Each row is a point on a tangle of strands that fork, close into loops and nearly touch. The rows are in no order.
(in the rows, 128 means zero)
Two points are linked if the straight distance between their rows is under 120. Some points are linked to none.
k_551: [188  94  99 103 166  93 150 108 149 138  96  95 130 110 103  85 120 142
 177 120 120  83  99 115 188]
k_692: [161  84 155  85 148 105 169 117 134 156  86 146 133 141 144 123 169 107
 187 145 166 149 121 117 115]
k_246: [114 165 114 158 119  59 104 121 115 145 148 147 134 155  87 111 139 163
  91 143 105 126 139  79 136]
k_963: [145 120 179 141 136  90 142 104  89 111 106 151 149 200 142 132 146 137
 137 154 135 134 183 168  89]
k_945: [129 153  63 132 129 139  97 141 121 141 161 114 140  89 111 117 110 186
 129 123  96  95 102  98 160]
k_411: [112  92 133 163 116 190 154 146 163  94  89  74 121 110 123 139 118  79
  97 144 154  95 131 195 138]
k_829: [104 135 111 151 132  79 126 149  94 157 122 139 170 135 107 112 142 178
  96 166  69 134 132 101 150]
k_202: [143 152 140 114 151  57 123 111 106 150 147 173 134 165 120 147 130 145
 148 110 108 177 118  73 109]
k_979: [130 150 120  87 133 105 152 127 127 175 159 132 124 106 168 129 123 136
 138  96  70 137  85  85 161]
k_877: [122 117  64 120 102 193 135 126 163 153 144 104 133 104 131 167 153  90
  75 126 122  80 152 145  89]
k_730: [ 93 176 163 156 122 140 105 149  88 125 176 158 104  98 181 156 132 198
 115 127  74 154 121 112 132]
k_176: [147 106 179  98 149  69 140 111  96 147  95 179 158 155 165 108 149 144
 188 141 143 178 146 102 110]
k_118: [159 129 160 162 158  75 101 153 112 108 124 109 134 148  93 129  91  98
 110 128  88 150 125 138 159]
k_505: [138 132 185 113 139  97 134 104  93 141 121 177 156 163 175 144 144 131
 153 136 113 181 167 139  67]
k_906: [115 132 119 171 165 150 112 145 143  87 150 133 146 161  55 154  95 107
 106  99 145 144  97 136 117]
k_456: [ 64 172 126 156  86 120  81 170 153 145 154 129  98  85 121  93 138 132
  69 156 119 136 136  88 141]
k_743: [ 73 158 116 120 115 207 112 123 129 133 178 146 139 111 153 112 109 194
 145  86 136  83 105 109 144]
k_245: [165  85 106  92 144  81 130 139 120 147  79 143 133 118 113 124 176 121
 184 169 165 178 107  90 119]
k_844: [ 48 165 124 169  94 178  84 163 146 119 156 147 118  91 117 100 141 159
  93 132 155 134 110 104 151]
k_73: [136 135  91 115  92 155 105 121  91 137 140  94 144 100 174 123 120 140
 114 147  75  84 191 169  87]
k_975: [174 134 105 120 127  96 101 156 125 130 116  91  95  70 129 111 118 116
 148 135 113 151  98 104 147]
k_587: [140 139  87 144 129 132 105 113 148 105 144 141 109 161  73 125 139 133
 131 114 203 133 123 100  81]
k_126: [160 137  93  97 147  89 129  94 121 136 138 134 160 177  97 105 120 135
 152 112 121  92 147 112  93]
k_513: [135 116 178 129 102 101 163 131 131 133  81  82 103 102 179 104 134  94
 115 176 108 102 163 175 158]
k_173: [161 126 128  82 118 120 107 135 103 151 109 105 154  94 185 134  92  65
 144 137  41 138 148 162  91]
k_385: [151 151  93 108 154 107 167 107 105 173 175 139 116 118 161 163 153 183
 157  97  78 128  85  74 151]
k_415: [118 135 147 161 117 106 122 158 137 113 112 139  98 123 114 123 156 133
 114 163 169 187 124 101 118]
k_122: [138 112 118 127 144 177 128 145  96  97 129 127 128  98 154 145 127 202
 184 125 151 137  88 129 140]
k_199: [130 123 159 149 131 124 179 108 127 133 138 128 107 158 144 144 155 141
 100 131 118  99 141 135 148]
k_407: [129  98  71 106  76 159 104 154 142 115 100 102  90  59 134 115 150 142
 148 157 183 134 126 121 112]
k_958: [121 135 145 113 140  90 143 113 165 143 147 154 105 162  96 156 129  74
 105  83 147 170 101  84 116]
k_284: [116 147 112 147 137 175  85 135 145  71 144 139 107 132  90 115 111 159
 142 109 214 146  97 107  98]
k_420: [ 83 142  88 163  81 118  72 183 125 125 124 119 135  87 106  86 131 135
  77 174 117 138 153 119 122]
k_883: [ 56 158 148 122 106 202  99 136 157 121 172 133 140 125 128 113  84 110
  99  70 129 103 132 143 101]
k_752: [124 112 102 115 121 171 193 106 177 153 150 113  97 132 129 166 168  83
  77 104 138  84 125 134 132]
k_72: [146 175 106 121 120 144 147  99 150 133 197 117  64 131 146 137 135 153
 120  81 131 100 106  89 159]
k_871: [119 108  91 151 104 197 158 119 153 111 113  88 120 134 123 160 160  91
  75 157 159  82 163 190 100]
k_354: [125  90  53 115 130 132  95 149 123 130  83 110 177 100  65  87 118 151
 148 153 132 101 112 126 145]
k_421: [149 133 127 116 169 136 111 108 107 109 151 164 162 175 105 165 108 129
 160  90 134 153 136 130  56]
k_36: [145 126 173  91 150  96 156 100 164 141 133 151 116 165 128 137 114  48
 140  74 141 164 116 121 118]
k_733: [133  75 113 154 144 176 147 154 150  98  94 102 139 116  91 161 145  98
 130 148 166 128 104 168 126]
k_965: [108 107 149 120 118 121 144 107 102 123  85 149 168 173 143  97 148 144
 139 166 152 113 189 175  70]
k_164: [204 112 188  98 162  67 175  72 142 149 133 136  95 186 140 165 130  48
 164  93 114 158 130 137 154]
k_150: [152 107 146 116 129 108 180  85 143 126  93 108 120 176 127 115 149  74
 115 147 143  72 164 185 122]
k_413: [ 97  81 118 118 128 117 129 148 120 134  72 144 188 126 103  68 125 161
 160 148 152 116 117 124 146]
k_669: [123 157 175 145 149 125 118 136 136 105 138 166  94 128 128 166 115 135
 147  92 164 206  77  83 137]
k_233: [123 161 126 121 141  75 122 146 125 160 158 132 122 104 125 138 115 125
  97 113  70 149  91  80 168]
k_664: [119 131 103 145 123 162 117 125 111 108 137 119 141 138 123 112 126 170
 139 123 145  89 147 147 100]
k_12: [ 92 119 137 124  78 175  96 150 132 105 109 113 112  79 160 101 129 130
 133 140 161 140 142 137 101]
k_914: [185  81 137 123 165 125 119 136 105 120  89 104 176 131 125 132  98 100
 171 147  86 111 133 192 164]
k_881: [ 90 103 141 143 138  72 123 169 105 145  85 151 183 135  96  81 131 146
 125 167 125 157 129 105 151]
k_383: [125 108 130  99 118 130 139 128 160 146  99  78 141 106 134  78  87  79
 110 113  92  74 129 156 159]
k_181: [ 79  88 147 125  90 155 130 143 113 109  79 131 156 114 156  99 137 146
 145 170 170 127 166 174  91]
k_567: [113 115 102 103 117 150 122 117 176 136 127 100 143 133  94 100  94  72
  98  92 140  76 132 138 110]
k_367: [104 156 147 133 125 175 168 114 166 116 189 138  61 138 146 181 138 132
 101  75 157 136  99 110 137]
k_470: [110 137 173 145 128 121 164 142 102 142 142 135 121 124 177 146 143 157
 106 140  83 135 129 134 145]
k_493: [ 74 125 163 101 123 159 146 116 172 147 141 136 142 151 135 111 107  79
  98  83 139 100 138 144 106]
k_982: [111 122  65 116  91 164 117 129 124 157 136 105 155  92 141 130 134 127
  95 133  83  74 162 142 111]
k_287: [142  90  79  77 111 125 119 157 145 141  81 122 109  65 132 115 156 137
 178 157 180 174  99  91 116]
k_720: [167 114  81  80  96 140  97 115 102 128  91  87 149  86 157 121  86  93
 158 145  77  97 172 183  87]
k_425: [ 75 176 136 121 111 209  70 126 131  96 182 140 126 112 144 107  79 163
 143  78 139 113 121 129 116]
k_300: [120 172 137 126 136  41  94 130 119 144 145 164 134 146 107 115 104 133
 118 122  97 171 109  54 134]
k_841: [107 138 115 144 141 195 133 131 100 113 160 148 144 111 139 156 133 225
 156 117 133 115  83 116 150]
k_95: [ 69 140  89 195  76 198  91 163 137 105 142 118 118  85 109  92 146 186
 101 156 165  97 132 132 163]
k_151: [160  89 127 135 158 137 132 138 127 109  85 107 145 127 104 129 108 111
 154 148 138 113 118 163 149]
k_991: [221 108 181 111 165  64 138 109 114 142  92 109 127 144 153 132 119  48
 166 160  92 140 152 172 169]
k_723: [201 123 205 138 160  92 158  91 133 105 146 133  78 167 134 175 128  88
 165 100 150 185 109 117 173]
k_724: [125 175 101 112 148 126 146 102 108 162 196 179 114 143 145 180 149 197
 145  90 111 145  80  61 143]
k_143: [ 70 135 115 187 128 178  93 172 148 101 142 131 140 128  71 128 110 126
  82 117 155 143 108 130 137]
k_278: [107 124 138 149 121 186 183 124 175 123 154 119  74 130 141 175 171 112
  85 107 173 126 116 126 123]
k_113: [138 128 172  98 116 130 151 104 119 125  98 114 146 151 167 111 105  65
 123 133 116 103 171 201  92]
k_543: [132 147 102 131 127 102 137  89 166 123 170 149  95 184  78 150 149 100
  95  92 173 133 137  84  94]
k_983: [128 122  40 117 124 120  85 163 110 134 114  97 157  64  97 101 107 175
 138 142  97 105 105 101 159]
k_45: [132 124  96 175  95  92 111 170 114 123 103  97 107  91 115 101 154 139
  86 203 112 132 159 132 136]
k_285: [122 164 133 139 151 110 134  97 107 133 179 191 115 172 127 195 159 182
 132 102 134 181 114  74 102]
k_334: [175 144 202 162 149  95 141 105 129  97 144 161  74 146 132 187 131 135
 150 111 161 214  89  88 159]
k_97: [ 94 146 149 150 137 172  90 150 142  82 126 157 117 101 119 131 115 151
 149 110 197 193  85 106 106]
k_547: [146 135 134 112 151 159 131 105  87 115 154 143 153 162 154 140 106 162
 165 100 112 109 145 152  85]
k_884: [137 133 132 146 169 136 128 103 130 102 158 155 146 207  66 178 110 106
 112  86 138 136 140 143  89]
k_895: [199 102 183 113 168  54 159  96 131 154 103 141 129 180 129 164 144  29
 145 150 108 156 138 160 156]
k_540: [188  93 159 115 158  97 146 123 102 142  78 102 156 121 158 135 117  77
 144 170  64 104 158 197 171]
k_402: [103 114 166 113  85 129 142 138 136 138  88  83 125  91 175  68 103 102
 101 145  96  88 151 167 162]
k_923: [102 191  93 132 139 144 121 133 126 152 174 135 103  97 135 122 113 209
 127 111 112 102  65  73 207]
k_698: [132 124 166 115 129 119 100 130 102 108  94 121 170 148 141 108  84  81
 136 138 107 127 179 192  95]
k_946: [139 112 137 141 101  83 148 149 103 137  88  99 105  93 165 105 166 142
 108 200  92 130 168 151 139]
k_34: [107 135  79 155  82 182  78 132 131 109 136 112 142 120 107  89 132 176
 104 139 156  69 171 151 112]
k_344: [157 102 157 134 139  93 198  95 146 135 116 106  99 171 120 154 153  96
 106 131 125 104 135 140 168]

A fork is a point with three links, a tip a point with one. Leave the first point through the second and follow the links. Name the first fork or tip that comes.
k_383 / k_567: k_122
k_723 / k_334: k_164
k_122 / k_841: k_844
k_730 / k_470: k_698
k_233 / k_979: k_300
k_540 / k_914: k_877
k_698 / k_113: k_730

A piece is all that can be reached along the links. How many separate loops has the piece of each point below (a circle has one, a figure eight two, a Y none), and how many tips (points with one link)?
k_692: loops 1, tips 0
k_300: loops 1, tips 1
k_720: loops 1, tips 2
k_698: loops 0, tips 2
k_383: loops 1, tips 1
